Points on a hilly landscape, in no order, each with its height.
A ball rolls from a point to the lowest of its 2 nearest points, and stops where none of them is lower. Distance is the straight distance between rows; heights are no part of it.
Q_324 (h 900): [  3  13  25  41  19 -15  32   0 -27  43 -24  38 -27  30  29  18  -6  12
 -10  -3  20   5 -24  -9  33  33 -11 -15 -14  -6  33 -24  19  33  17   1
 -13   0 -29 -51 -14 -29 -14 -16]
Q_249 (h 647): [  8 -39  13 -25  -9  -5  -9 -26  23 -16  14 -38  43 -33   0 -27  -7  20
 -41 -29  -6  12  11  -7 -18  -7  15  14   5  20   4  29 -13 -36 -23   0
 -22 -34 -16  29  -1  37  19  18]
Q_645 (h 186): [ 35  16   7  -1  16 -11  17  35 -33 -20 -30  -5 -26  31  31  27  -2  11
  -2 -10  20  -1  13 -31   8  20   4  24 -21 -21   0 -12   9  -1  -5  -3
 -19   5 -30 -19 -24  44  -7  -4]
Q_332 (h 817): [ 27 -39 -21 -39 -18 -31  24  11  -1 -30  14 -24   3 -27  18  -1   4 -15
  -7 -43  -4 -16   1 -37 -12 -20  12  31 -36 -15 -49  -8  -3  -8 -16  27
   9 -34  12  24  -7  51 -24   1]
Q_329 (h 351): [ 22 -26 -22 -32  -8 -20  -5  -4  35 -14  37 -18   8 -15 -16  -8  -8 -10
   6 -23 -17  19  16   1 -10 -36  15  16 -22  11 -36  26  -8 -20   5  20
  61   9  57  78  34  -3 -17   9]
Q_760 (h 140): [-25  31  -4  14  27  30 -45   1  17   2 -10  24  -9  17 -46 -13  -6  -7
  23  33  -9   5   4  44 -11  -7 -12 -19  24   1  10  11 -12 -11  21 -27
  30  49  27  23  10 -50  27  25]
Q_543 (h 662): [-17 -39 -56 -37 -65  -1 -15 -13  33 -23  33 -42  44 -25  -7  -6  29 -31
  28  -9 -20 -24   4   3  -3 -60  -2  19  -1  -8 -61  -2 -19 -11 -15  46
  31 -25  34  35  50  12 -32 -12]
Q_257 (h 625): [ 21  34  48  16  48  -7   2 -15   0  26 -12  12   2  13  -8   0  -1  44
 -27 -13 -13  22 -22  34   0  37   8 -31  28  21  51  -4   0 -11 -10 -17
 -13  25 -10 -10  -2 -18  42   3]
Q_412 (h 656): [-22 -25  -6  -7 -49   3  19 -20  13  17  20   6  25 -35  -2 -18   1 -23
 -12   9  -4 -10 -14 -17  -4 -28   2  -9  -7   4 -18  -3   2  10 -12   9
   3 -24   4  -3  -1 -14  -6  -5]
Q_773 (h 409): [ 45   4 -18 -23  13 -26  26  44 -42 -30 -22   5 -35  30  34  36  -3 -10
  11 -14   6 -12  14 -50   5   4   8  33 -39 -37 -31 -24   5  12   0  12
  11   5   2  -2 -30  54 -37  -6]
Q_767 (h 359): [ 35  42  25   6  47  -2  -8  37 -29 -31 -52 -16 -26  53  12  27   1  27
   6  -4  17   8  21   1   0  29   2  20  -3 -19  25  -1   1 -27  -6 -23
 -24  23 -37 -14 -14  43  21   3]
Q_939 (h 825): [  3  23  11  27  14  -4  12  26 -29  11 -40  32 -38  53  21  23  -4   0
  12  10  30  -4  -1  -6  26  20 -12  14 -18 -23  13 -17   8  14  19  -7
  -6  15 -27 -42 -15 -10 -19  -6]
Q_84 (h 458): [  0 -44 -48 -33 -50  -8   9  24  -8 -45   5 -45   7 -29  22   5  24 -14
  14 -25   5 -38  21 -24 -10 -28   2  40 -19 -20 -49 -11  -4 -11 -12  30
 -23 -40 -13   0   4  62 -27  -6]
Q_305 (h 526): [-39 -20 -44 -16 -64  21 -13 -23  28   5  33  -6  35 -27 -25 -10  18 -48
  35  32 -18 -17  -8   6   3 -54   0 -12  14   1 -42  -6  -6  16  -8  28
  35 -12  47  18  35 -32 -26 -15]
Q_106 (h 774): [ 13 -55 -33 -42 -36 -29  17  -4  20 -29  28 -35  18 -42   6 -11  12 -26
  -4 -48 -13 -23  -2 -30 -15 -40  10  28 -32  -7 -59  -2 -10 -12 -17  40
  17 -47  25  36  12  43 -28  -3]
Q_394 (h 741): [ 40   1  14 -23  26 -24   2   5  12 -16  19   8  -7   5  -8  -4 -18   7
  -4 -21 -17  24   6   0  -6  -6   9   4 -25  14  -9  18  -4 -11   4  -1
  58  36  50  56   9  -2  -3  24]
Q_311 (h 71): [-34  38 -13  25  42  32 -57  24  12 -11 -31  18 -28  49 -49 -13   1 -12
  41  35  -9  -3  18  64  -8 -10 -26  -4  24 -26   7   6 -26 -20  29 -33
  38  69  30  14  16 -43  22  25]
Q_110 (h 865): [  1   6   7  57   3  -4  27  23 -23  18 -29 -16 -23  21  47  36   1  16
  -4 -10  39   4  -2 -40  30  50 -28  12 -22 -21  16 -15  31  26  20   4
 -47 -18 -63 -54 -21  23 -17 -29]
Q_421 (h 700): [ -9 -30  -9 -11 -47 -16  37 -12   6  11  22  10  14 -42  10 -13   6 -27
 -14 -13  -7 -16 -12 -32  -4 -26   1  -1 -31  -6 -31 -16   4  18 -13  23
  15 -32   9  -5  -4   1 -25 -11]
Q_827 (h 309): [ 17  12 -26 -27   0 -10  -4  30  -2 -22   7  16 -28  46   0  13  13 -30
  45  10 -15 -10  21   6  16 -20  -3  40 -25 -32 -47 -14 -11  11   7  14
  70  41  67   9  17   4 -56  -5]
Q_739 (h 376): [-51   8 -22  10 -17  39 -30 -13  13  21   6  27   5  -1 -37 -11  -4 -37
  26  55   1 -10 -14  24   0 -25  -3 -21  30   6  -4   1  -2  15  14 -12
  10  14  28   1  10 -60   4   2]
Q_287 (h 252): [  3 -11 -11 -15 -19   3   3 -28  25  13  40  21  13 -38 -24 -15  -7 -23
   8   9 -17  13  -7  -5  -5 -23   5 -24 -12  25 -21   8   4  15   3   6
  52   5  58  38  12 -40  -8   1]
Q_900 (h 218): [-13  -8 -53 -20 -46  14 -20  49  -9 -45 -15 -29  -4  24  18  13  31 -15
  41  14   8 -33  28   6   9 -29  -8  56   2 -39 -48 -19  -8  -8   0  14
 -10   6  -8 -17  22  42 -34 -12]
Q_677 (h 621): [ 25 -13   4 -26  18  -1 -37  14  12 -50 -13 -51  18  10  -7  -9  -8  24
 -11 -23   2  12  32   6 -19  -4  21  37   1   4  -3  31 -18 -56 -13  -6
  -9   4  -4  43   5  51  18  30]
Q_485 (h 551): [ -5 -48 -26 -24 -50 -13  15   4   2 -28  13 -37  17 -42  19  -9  14 -11
 -11 -30   4 -29  12 -30 -15 -27   4  28 -20 -10 -35  -4  -3 -10 -17  24
 -24 -50 -20  -2  -4  50 -14  -5]
Q_694 (h 185): [-11  26 -21   1  27  15 -31  27  -2 -16 -10  36 -44  59 -29   0   6 -25
  52  32 -15  -6  23  41  15 -13 -18  21  -4 -30 -14 -11 -17  12  27 -13
  68  64  61  -4  17 -37 -31   5]
Q_519 (h 561): [ 48  23  38  -8  58 -13 -18  14  -1 -35 -22 -24   1  29  -3   3 -14  38
 -17 -25  -7  26  12   9 -12  18  18  11  -1   3  24  16 -12 -41 -16 -15
   5  33   2  33  -2  36  31  28]
Q_568 (h 421): [-37  -6  13  51 -24   7  20  -5  -1  34  -3 -18   7  -7  30   6  -1   5
 -23   5  25   0 -11 -14  14  31 -26  -6   4  -4  19   4  21   8   8  -6
 -57 -37 -71 -51  -7   3   3 -24]
Q_388 (h 490): [-15 -13  21  54 -15  -7  37  -3  -6  30   3 -32   3 -19  42  14   3  22
 -35 -21  15  11  -6 -30  17  52 -32  -6  -3  -1  23  -4  25  21   1   5
 -63 -46 -74 -52 -12  28   1 -34]
Q_65 (h 469): [-37  -7 -50  -8 -44  30 -23 -17  26   8  34  15  13 -14 -30  -3  19 -55
  51  45 -22 -10  -6  16  13 -46  -2 -12  14   0 -38 -11  -6  32   2  23
  49   4  69  13  38 -50 -37 -21]
Q_420 (h 517): [-63  -3 -15  -5 -31  39 -51 -24  34   7   6 -30  52 -17 -47 -23  -4 -11
  11  44  -5  -4   7  25 -24 -38   3 -10  59  12   1  28 -10 -29   3  -3
 -12  -1   0  30  19 -21  31  19]
Q_521 (h 518): [-35 -25   4  -8 -43  13  -4 -38  25  19  25 -18  50 -45 -16 -27  -6  -8
 -26  14 -10   1  -9  -8 -17 -26   7 -15  27  20   2  20  -3 -10 -15   1
 -21 -34 -13  12   1 -10  22   8]
Q_997 (h 569): [-23  -4  -8   5 -31   8  15  -2  -3  19   2  36  -5   2  -2  -5   2 -28
   7  23   5 -12 -12  -4  11 -14  -4  -2 -14  -8 -13 -13   5  21   6   0
  16   0  11 -23  -3 -31 -24  -8]
Q_804 (h 672): [-18   7  -6  16  20  22  -4 -45  -7  38  27  74 -19 -23 -20  -9 -15 -23
  16  37  -3   3 -37   5   6   8   0 -57   8  35  18 -11   6  54  19 -12
  18  -2  40 -15 -13 -85  -2  -6]
Q_69 (h 378): [ -9  -5  -5   3 -22  10   2  23 -12 -23 -17 -37   1  -3  23   6  10  10
  -2  -1  28 -11  27 -15   0   9  -4  30  -5 -13   0  10   9 -21  -3  -7
 -50 -24 -55 -26 -10  48   4  -7]
Q_822 (h 589): [-33 -35 -39 -22 -72   8  -3 -26  30  -1  33 -21  45 -38 -16 -14  18 -39
  18  11 -16 -22  -8  -6  -5 -58   2  -4   6   2 -46  -1  -9   3 -15  34
  24 -27  30  22  30 -10 -20 -13]
Q_567 (h 673): [  6  16  16   4  22  13 -15 -32  17  22  21  29   8 -24 -27 -15 -17  13
  -8  12 -18  25 -19  18 -11   8   3 -41  16  34  21  13   1   8   7 -17
  23  26  29  26   3 -50  31  21]
Q_561 (h 329): [  0 -21 -46 -31 -42   1  -8  38  -6 -46  -5 -34   1   5  18   9  26 -14
  29  -4   6 -32  24  -9  -1 -28   1  49  -9 -27 -50 -14  -8 -14  -9  19
  -7  -6   0  -1  12  50 -30  -7]
Q_162 (h 577): [-38  22  30  47  16  18   8 -35   4  66   3   6  16  -7  -2   0  -1  12
 -34  21   3   8 -34  30   1  37 -10 -48  58  22  54  12   9   5   0 -19
 -64 -26 -43 -31   3 -46  40 -21]
Q_529 (h 785): [-12 -30  -1   9 -42 -16  37   0  -5   5  11 -15  11 -39  33  -4   4  -3
 -28 -23   8 -12   0 -37  -4  -1 -11   8 -24 -11 -10  -7  10  14 -10  16
 -34 -49 -44 -26 -15  32 -12 -14]
Q_701 (h 479): [ 67  20  40 -13  52 -40  28   7 -25  -3 -11  16 -16  28  20  14 -13  30
 -21 -30 -11  19 -14 -17  10  26  17 -10 -16   6  20 -15   2  10 -13   1
  17  26  10   2 -20  21   1   8]
Q_308 (h 408): [ 14 -11 -18 -26 -24 -20  20  22  -5 -15   4  11  -9   8  14   4   8 -23
  16  -7  -2 -18   4 -22   5 -19   3  27 -32 -24 -44 -18  -3   9  -5  19
  32   2  29   2  -2  17 -38  -8]
Q_226 (h 279): [-61  18 -16  18 -18  39 -37  14   8   8 -26   7   1  33 -25  -7   6 -26
  20  50  19 -20   0  39   2 -18 -12   8  35 -18   1   4 -11 -14  18 -20
 -16  15 -18 -18  13 -31  10   0]
Q_991 (h 89): [  2 -20 -24 -28 -34  -9  12 -15  30   1  39   7  12 -27 -12  -9   7 -34
  13  -4 -19  -1  -4  -8   1 -35   6  -1 -24   6 -42   1  -3   8  -4  24
  60  -4  61  36  18 -18 -29  -6]
Q_473 (h 758): [-17 -27 -19  16 -46  -4  27  20 -15 -11  -1 -34  -2 -31  37   9   9  -2
  -7 -18  22 -20  19 -39   2   4 -17  21 -25 -22 -16  -7  18  12   2  15
 -45 -43 -53 -34 -15  48 -18 -15]
Q_284 (h 243): [ -8  17 -33 -12   5  11 -17  23  -1 -13   3  35 -36  51 -13   7  16 -38
  56  29 -18 -11  18  27  25 -20  -9  29 -13 -34 -31 -19 -14  23  20   5
  74  48  71  -9  25 -26 -57 -10]
Q_936 (h 695): [ 11 -42   3 -25 -15  -9   3 -10   6 -25   8 -45  27 -36  17 -19   1  16
 -33 -36   2  -2  18 -20 -15  -1  14  22  -4  10  -1  20  -8 -28 -25   4
 -41 -49 -33  10 -10  59  12   8]
Q_464 (h 739): [  0 -34   1  -6 -39 -29  48 -10  -1   8  22   6   9 -46  25 -10   3 -17
 -30 -31  -7 -14 -14 -44 -10 -13  -3   3 -36 -14 -24 -17   7  23 -17  24
   0 -47  -9 -12 -14  21 -22 -12]
Q_700 (h 422): [-40   1 -35  -2 -27  32 -22 -12  15  10  21  28   2  -4 -33  -8   4 -44
  38  48 -10  -9  -8  19   8 -33  -2 -16  15   4 -21  -7  -3  24  10   1
  37  14  51   5  20 -55 -21 -10]
Q_505 (h 844): [ -1  18   4  37   4   3  14  33 -26   3 -40  -1 -31  39  32  30   0   9
  10   4  40  -2   8 -23  24  30 -17  21 -16 -26   9 -11  21   8  17  -5
 -38  -1 -53 -46 -15  18 -13 -16]
Q_330 (h 267): [-33  10 -30   7   0  36 -54 -19  33   7  37  13   4 -28 -54 -12 -15 -22
  42  43 -20  21  15  26 -21 -31  -1 -31  30  27 -12  20  -2  15  20  -2
  40  31  58  60  28 -67  14   6]
Q_812 (h 475): [ 29  12  19   0  14 -26  34  13 -29  12 -14  47 -26  27  21  12  -8   2
   0 -10   5   1 -12 -24  19  14   1   1 -34 -14   3 -23   8  28   3   6
  24  13   8 -24 -23  -2 -26   0]
Q_90 (h 544): [-27  27  42  39  25  11   1 -24   8  50  -8 -13  22   4  -3   3   5  31
 -35  10   1  11 -20  39  -4  46  -9 -32  56  17  58  16   8 -19  -8 -22
 -65 -23 -57 -29   6 -23  48 -23]
Q_666 (h 534): [ -4 -12 -18 -26 -17  20 -27  28  -5 -56 -19 -61   8   1   5   2  17  14
  11  -3  22 -18  49   1 -12  -1   9  45   8  -8  -3  21  -9 -46  -7 -10
 -48 -19 -39   1  -3  71  10   9]
Q_30 (h 197): [-34  19  -5  12 -17  24 -24  28  -3  -7 -32  -4  -7  36  -6  -1   9  -6
  17  29  24 -15  12  21   3  -5 -12  25  12 -22  -3   2  -5 -21   8 -17
 -20  11 -32 -25   5   1   6  -1]
Q_821 (h 653): [ -6  19  10  18  32  22 -11 -43  -1  37  23  62 -10 -22 -23 -10 -16  -2
   3  27 -12  12 -37  15  -4  16   0 -62  24  43  28  -4   5  40  13 -19
   7  11  30  -4 -10 -78  20   3]
Q_673 (h 714): [-10 -52 -47 -41 -59 -10  -6 -10  24 -33  27 -47  39 -35   1 -11  24 -24
  14 -25 -12 -29   4  -8 -10 -53   3  27 -10  -4 -61  -1 -18 -19 -17  42
  14 -39  19  30  32  31 -26  -8]
Q_768 (h 326): [-74  18 -27  22 -10  52 -48   2  12  17 -16  14   2  21 -41  -9   2 -40
  29  65  11 -23  -8  45  -2 -28 -10 -11  53  -9   3   4 -14   0  22 -20
 -13  15   4  -7  16 -55  15   4]
Q_283 (h 504): [ -2  31  54  34  36  -2   6 -13  -1  34 -19 -24  12  18   4  10  10  48
 -32  -8   1  15 -11  38   0  54  -3 -20  42  14  56  10   9 -25 -17 -18
 -59 -13 -57 -32   6  -3  45 -28]
Q_375 (h 726): [ 27   6  21   3  24 -25  43 -24 -26  39  13  77 -26  -3  11   2  -8   4
  -6  -9 -11   8 -34 -13  23  22   2 -41 -28  17  25 -27  14  58  11   6
  40   2  31 -33 -22 -43 -26  -7]
Q_654 (h 576): [-39  29   8  19  20  38 -39 -20  21  24  -5  14  16  -6 -44 -15  -9  -2
   1  36  -3   7 -13  37 -19   0  -5 -34  51  15  27  20  -6 -14  12 -29
 -13  18   3  17   3 -48  48  21]
Q_192 (h 708): [ 20  31  17  11  53   1 -31  -9  15  -5  14  22 -15  -1 -32  -8 -21  28
   9  -2 -24  37   9  36 -19   9  -1 -35   2  25  26  20  -6  -8  22 -22
  52  61  40  56  14 -46  36  33]
Q_301 (h 587): [ 31  17  24 -12  48   2 -39  23   4 -51 -30 -40   4  32 -11  -2  -8  33
  -7 -18  -1  21  27  18 -20  11  14  26   1  -6  15  26 -20 -56 -12 -19
   0  32  -4  39   4  44  34  32]
Q_953 (h 883): [ -3   9  21  56  10 -10  31   6 -20  36 -25   5 -22  25  41  25  -2  17
 -13  -9  29   8 -17 -19  31  47 -20  -4 -13 -10  28 -18  24  28  16   1
 -38 -12 -56 -55 -14  -4 -10 -27]
Q_86 (h 585): [ -4 -35  18 -14 -19  -3   4 -40  24  12  25 -20  47 -48  -6 -31 -10  13
 -45 -15 -16  15  -6  -9 -16  -9  10 -12  15  27   9  22 -10 -18 -22   2
 -15 -33 -10  21   0   5  25  12]
Q_49 (h 675): [ 21 -31 -16  -8  -8  -6  28  22 -25 -32  -5 -55  -9 -34  35  20   8  14
 -19 -35  17 -10  32 -43  -4  22  -1  25 -19 -14   4   2  13  -3  -9   7
 -62 -52 -53 -12 -25  87  -4  -8]
Q_732 (h 377): [ 18  -5 -30 -35 -17 -18  11  20  10 -18  22   8 -12  16   6   9  15 -36
  37  -6 -17 -14  11  -7  10 -25   3  33 -33 -24 -56 -14  -7  11  -2  28
  67  15  66  20  17  10 -55 -11]
Q_941 (h 772): [ 48  31  44  11  56 -31  26 -13 -22  29  -8  43 -25  24   4  10  -8  41
 -16 -23 -17  19 -30  15  16  39  11 -40   2  25  46 -25   7  26   0  -4
  19  34  14 -27 -16 -27   9   1]
Q_196 (h 628): [  6 -60 -22 -33 -29 -16  10  -8   3 -38  13 -51  20 -49  15 -15   8   0
 -23 -48   1 -21  19 -29 -20 -18  11  29 -17   2 -23  11  -9 -22 -22  20
 -36 -62 -25  14  -8  68  -6   7]
Q_624 (h 414): [ 27  53  47  21  61  -6  -9  18 -16  -9 -49 -12 -17  48   3  19   5  40
  -1  -7   8  15   2  27  -3  38   5   0  14  -8  44  -1   1 -29 -12 -26
 -25  26 -36 -18  -7  18  37   0]
Q_475 (h 355): [-11 -17  -8 -16 -25   8 -11 -29  29   7  31  -6  34 -35 -27 -20  -8 -11
  -5  10 -13  11  -4   1 -14 -31   8 -13   6  21 -14  18  -3  -6  -4   4
  25   0  32  40  13 -24  10  13]
Q_585 (h 280): [ 39  21  -2 -13  25  -3  -2  44 -33 -42 -38 -19 -28  38  20  27   0  11
   7  -2  18  -1  26 -21  -1  12   6  35 -15 -23  -5  -3   0 -19  -6 -12
 -17  15 -22  -6 -18  56   0   4]
Q_216 (h 606): [-35   2 -23   7 -31  18 -10  19  -4   4 -15  26 -13  30  -2   0  10 -31
  28  34  12 -21   2  14  18 -19  -8  19  -3 -26 -23 -18  -6   9  11  -1
  13  14   7 -28   9 -24 -29 -11]
Q_875 (h 696): [  3   2   9  13  17  -2  27 -42 -15  44  25  79 -18 -23  -3  -6 -12  -8
   0  14 -10   6 -40  -5  17  18   0 -56 -11  31  25 -22  13  61  12  -4
  27  -4  34 -28 -16 -70 -14 -10]
Q_314 (h 251): [-51  -8 -22  22 -54  22  -6  20  -3   0 -13 -23   6   1  17   2  11 -13
  11  24  32 -22  13  -2   9  -7 -16  21   3 -17 -12   3   9  -8  11   0
 -43 -22 -56 -40   1  13 -11 -15]
Q_167 (h 330): [ 21   0  -9 -15  -8 -17  19  35 -23 -19 -13  12 -21  22  24  14   2 -12
  11  -6   8 -12  10 -30   5  -5   2  31 -30 -27 -29 -18   3   8  -3  11
  11   6   4  -9 -16  28 -31  -5]
Q_116 (h 691): [ 18  28  22  13  51   8 -26 -32  17  16  23  28   1 -22 -32  -9 -20  33
  -6  -1 -26  38 -14  32 -18  21   6 -53  19  40  33  14   0   2  13 -20
  29  43  31  39   7 -54  43  24]
Q_225 (h 724): [ 39  19  22  -9  45 -16 -14   6  11 -14   9  10 -12  13 -16  -5 -21  22
   0 -15 -19  32  11  19 -10   1   7  -7 -14  14  11  19  -6 -17  12 -10
  56  55  42  55  14 -13  16  33]
Q_62 (h 651): [  0 -19  -1 -25   5  10 -54   4  28 -47  -9 -58  34   3 -22 -18  -8  24
  -5 -14  -2  14  38  21 -24 -16  15  35  12   9  -2  41 -24 -65  -5  -2
  -2   6  -4  51  18  40  24  33]
Q_856 (h 531): [ 63   9  47  -5  44 -44  35  -2 -21   7  -4   4  -7  12  23   9  -6  42
 -40 -40 -16  25 -21 -13   8  35  19 -17  -4  14  29 -19   2   8 -24   6
  -4  10  -8  -6 -19  25  12  -7]
Q_647 (h 344): [-62 -15 -12  44 -55  18   7  -1   2  24  -4 -23  15 -14  23   1   2 -15
  -5  22  28 -16  -3 -13  10   5 -25   3   4 -11   2   7  16   4  16  -1
 -56 -40 -66 -50  -4   0  -8 -20]
Q_832 (h 632): [ -9  20  21  27  30  15   2 -43  -1  51  14  49   0 -18 -15  -6 -11  10
 -18  19  -9  12 -42  20  -1  26   2 -63  38  39  40  -5   6  31   4 -19
 -17   4   6 -15  -6 -68  30  -3]
Q_176 (h 792): [ 41  41  44  20  61 -28  19   3 -30  20 -31  35 -35  50  11  21  -3  34
  -6 -17  -1  14 -21  14  20  36   8 -22   0   5  46 -25   9  15   2  -8
   6  37  -6 -34 -17 -16   7   0]
Q_160 (h 598): [-49  36   7  38  34  44 -33 -28  10  44  -9  29   6  -3 -36  -7  -8 -12
  -1  44  11  -3 -30  42 -16  11  -7 -49  66  19  42  16  -3   6  17 -32
 -40   2  -6  -2  -1 -69  51   8]
Q_644 (h 548): [-55  13 -12   7 -10  44 -52 -17  31  13   5  -6  30 -13 -54 -20 -10 -15
  16  49  -5   2   0  32 -23 -28  -2 -22  56  13   7  24  -8 -14  11 -13
  -2  17  14  32  14 -42  35  20]
Q_384 (h 619): [ 15 -32   7   1 -11 -16  33   4 -15 -13   6 -42   2 -39  38   4   5  20
 -38 -39   8   0  18 -37  -7  23  -4  13 -13  -3  10   3   9   1 -20   8
 -58 -56 -57 -16 -21  68   5 -11]
Q_952 (h 423): [  0 -27 -18 -26 -25  -4 -15 -16  38  -9  32 -22  29 -26 -23 -16  -4 -10
   1  -6 -14  11   9   4 -14 -41  10   7  -8  17 -29  24  -8 -19  -1  15
  43   3  43  63  28  -9  -3  10]
Q_318 (h 913): [ 10  20  24  30  37 -15  27 -10 -31  41 -19  66 -38  33  13  16  -6  11
  -1   2  11   3 -28   6  32  31  -3 -26 -10   6  42 -28  10  41  23  -5
   9  12  -3 -50 -16 -50 -13  -7]
Q_253 (h 411): [ 59  19  28  -7  41 -45  42  14 -42   6 -18  33 -31  36  32  27 -13  17
  -7 -25  -1   7 -11 -35  18  24  10  -6 -31 -10  10 -28  10  30  -3  11
  19  17   3 -17 -32  21 -24  -2]
Q_973 (h 721): [  2 -29 -30   0 -33  -2  27  31 -26 -32  -5 -50 -10 -31  36  22  14   3
  -4 -22  24 -21  33 -43   0   7  -9  31 -23 -22 -13  -4  17   1   1  12
 -53 -43 -49 -23 -19  73 -15 -10]
Q_498 (h 203): [-20  19 -15   6  13  28 -39 -10  18   4  17  32 -11  -1 -42 -12 -10 -16
  31  36 -15  12   3  31  -7 -16  -8 -25  13  16  -3  11  -5  10  22 -17
  48  41  51  32  14 -61   9  12]
Q_544 (h 126): [-16  35 -15  17  49  21 -46  20   4 -13 -13  36 -46  48 -43  -7  -4 -14
  49  32 -15   2  20  55   0  -6 -26  -5   5 -19   4   3 -20  -1  34 -27
  63  76  54  13  17 -52   1  20]
Q_625 (h 824): [ 54 -33  -7 -39  16 -43  37  14 -18 -29   5 -19 -11 -20  28   8  -9  -4
 -25 -52  -6  -4  -4 -53 -11   2  17  22 -39 -12 -30 -11   0   1 -21  20
   0 -33   5  27 -24  64 -19   4]
Q_974 (h 455): [  9  49  54  27  57   1 -10   6  -3  11 -40 -18  -2  37  -2  13  10  44
 -12  -6   5  14  -3  44  -5  48   0 -10  31   0  56   8   4 -35 -10 -29
 -44  10 -48 -25   3   5  48  -9]
Q_516 (h 560): [  0 -27  17  27 -18 -14  39  -3 -11   8   9 -41   7 -36  42   5   6  25
 -40 -34   8   6   9 -34   3  37 -18   3  -8  -1  19   1  16  13 -14  10
 -64 -56 -69 -34 -15  54   6 -25]
Q_315 (h 460): [-51 -18 -11  -9 -49  26 -23 -33  27  15  20 -20  52 -36 -31 -25  -4 -19
  -3  33  -6  -5  -5   3 -16 -40   4 -16  39  15  -5  20  -5 -11  -8   3
 -14 -21   0  17  10 -20  18   9]
Q_407 (h 766): [ 52 -14  14 -34  24 -38  21   3   6 -13  18   4  -4  -4   8  -3 -17   1
 -15 -37 -14  16  -6 -24  -4  -2  15   8 -34   7 -18   7  -3  -1  -9  10
  43  10  41  46  -4  19 -13  17]
Q_169 (h 809): [ 25  36  28  22  40 -16  15  18 -32  11 -41  37 -39  56  16  21  -4  14
   4  -1  15   4  -8   2  22  28  -3   0 -11 -13  29 -19   8  12   9 -10
   2  27 -16 -37 -15 -10  -4   1]
Q_576 (h 522): [  4   4  14   8  -2 -10  28  -2 -17  24  -5  47 -17   9  11  -1  -4  -6
  -5   2   6  -1 -18 -10  18   9  -3 -10 -22  -3   8 -17   9  27   5   0
  14   5   2 -27 -15 -24 -19  -3]
Q_650 (h 652): [-12   9   5   1  -1  18  -7 -25  13  24  17  33   8 -19 -26 -14 -12  -8
   0  24  -7   9 -19  11  -3  -5   0 -31  12  22   9   7   3  11   6 -14
  18  15  25  11   0 -49  16  12]
Q_184 (h 461): [  2  -8  -3  -9  -7  19  -5  22 -13 -42 -20 -60   3  -7  19  11  15  23
  -1  -8  27 -10  49  -8  -5  22   3  35   3  -6  18  23   5 -34  -7 -14
 -67 -35 -62 -16 -12  73  17  -2]
Q_501 (h 256): [ 25 -29 -23 -38 -16 -29  17  -8  31 -11  43  -9   4 -23  -7  -6   1 -27
   7 -33 -18   6   2 -14  -5 -34  12  12 -36   4 -48  11  -6  -5  -3  31
  67  -8  63  63  21   3 -33  -2]
Q_707 (h 343): [-35  -8 -35  -5 -53  20 -21  34  -4 -27 -17 -30   4  11  11   3  24 -11
  27  21  21 -30  25   6   6 -23  -9  39   6 -25 -29  -4  -2 -19   3   4
 -29  -6 -33 -26  10  30 -16 -11]
Q_186 (h 527): [ 66  24  45  -9  63 -32   3   8 -13 -18 -16  -8  -7  30   8  10 -14  40
 -26 -35 -13  28  -4  -1  -1  27  22  -5  -4   9  25   0  -6 -18 -17  -8
  10  34   5  20 -11  30  23  17]
Q_840 (h 588): [ 37  13  45  -1  31 -20  18 -14  -2  15   0   8   6   1   6  -6  -6  38
 -37 -23 -15  23 -19   6   3  28  13 -20   8  21  31  -3   1  -4 -18  -8
  -4  15  -3  -2  -7   0  26   5]
Q_292 (h 683): [-29 -10  -4 -17 -11  21 -57 -12  39 -24   0 -48  45  -6 -36 -24  -6  13
  -4  11  -5   9  30  28 -25 -26   9  15  30   9   1  38 -20 -57   2  -5
   0   8  -3  47  22   9  32  29]
Q_641 (h 926): [ -2  16  17  33  39  -2  20 -36 -24  56   0  71 -26   7   2   7  -7  10
  -9  13   3   5 -43  17  24  34  -3 -53   9  27  48 -26   9  49  21  -9
  -1   4   4 -46 -12 -75   4 -11]
Q_411 (h 617): [-25  -7   4   2 -30  13   9 -24   9  27  15  18  21 -25 -10 -17  -6 -16
 -12  22  -2  -1 -18  -2  -5 -14   1 -20  11  11   0   2   4  10  -5  -7
  -5 -11   1  -7  -4 -30   7   2]
Q_323 (h 607): [-24  18  23  32  19  20   1 -44   5  58  14  26  16 -22 -15  -9  -9  10
 -29  23 -10  11 -39  21  -6  26   0 -59  57  35  47   6   6  17  -3 -19
 -45 -11 -13 -13  -3 -58  44  -8]
Q_847 (h 794): [ 58 -16  11 -36  24 -41  29  13 -11 -23   5  -4  -8  -2  22   4 -12   2
 -20 -40  -7   6  -6 -38  -5   2  17  16 -35  -4 -22  -5  -2  -1 -19  13
  19  -6  18  29 -17  45 -15  10]
Q_153 (h 586): [ -6  -6 -22 -30 -14  20 -47  31   7 -61 -23 -58  14  17  -6  -4  16  11
  19   3  11 -15  45  19 -13 -18   6  52  14 -12 -17  17 -19 -52  -7  -6
 -22   4 -16  15  12  58   8  14]
Q_791 (h 296): [-15  14   4  14 -11  15  -8  29 -11 -13 -29 -21  -8  20  14   9   8  10
   8  13  31  -6  19   1   4  13 -11  27   3 -16   6   7   5 -22   3 -16
 -40  -8 -54 -30  -4  29   7  -5]
Q_36 (h 316): [ 55   5  16 -12  27 -36  37  22 -37  -9 -17   6 -23  17  37  23  -8  15
 -18 -30   5   6  -2 -44   8  22   9  11 -30 -16  -1 -21   9  16 -13   9
  -5  -1 -16  -8 -31  46 -14  -5]
Q_981 (h 751): [ 44  17  36   0  43 -32  36 -20 -23  32   7  60 -24   8   8   4 -10  25
 -12 -20 -15  15 -33   0  19  29   8 -41 -16  25  32 -25  11  43   4   0
  35  23  27 -24 -19 -34  -9   0]

Two balls start at each pair of points below. Name the first point that both come to, or write none.
Q_375 / Q_407 -> none
Q_324 / Q_641 -> Q_875
Q_225 / Q_981 -> none
Q_936 / Q_625 -> none

Where does a ball stop that starts at each point below?
Q_323 -> Q_645
Q_332 -> Q_30
Q_169 -> Q_645
Q_257 -> Q_645
Q_847 -> Q_411
Q_160 -> Q_315
Q_318 -> Q_645
Q_153 -> Q_30
Q_65 -> Q_30
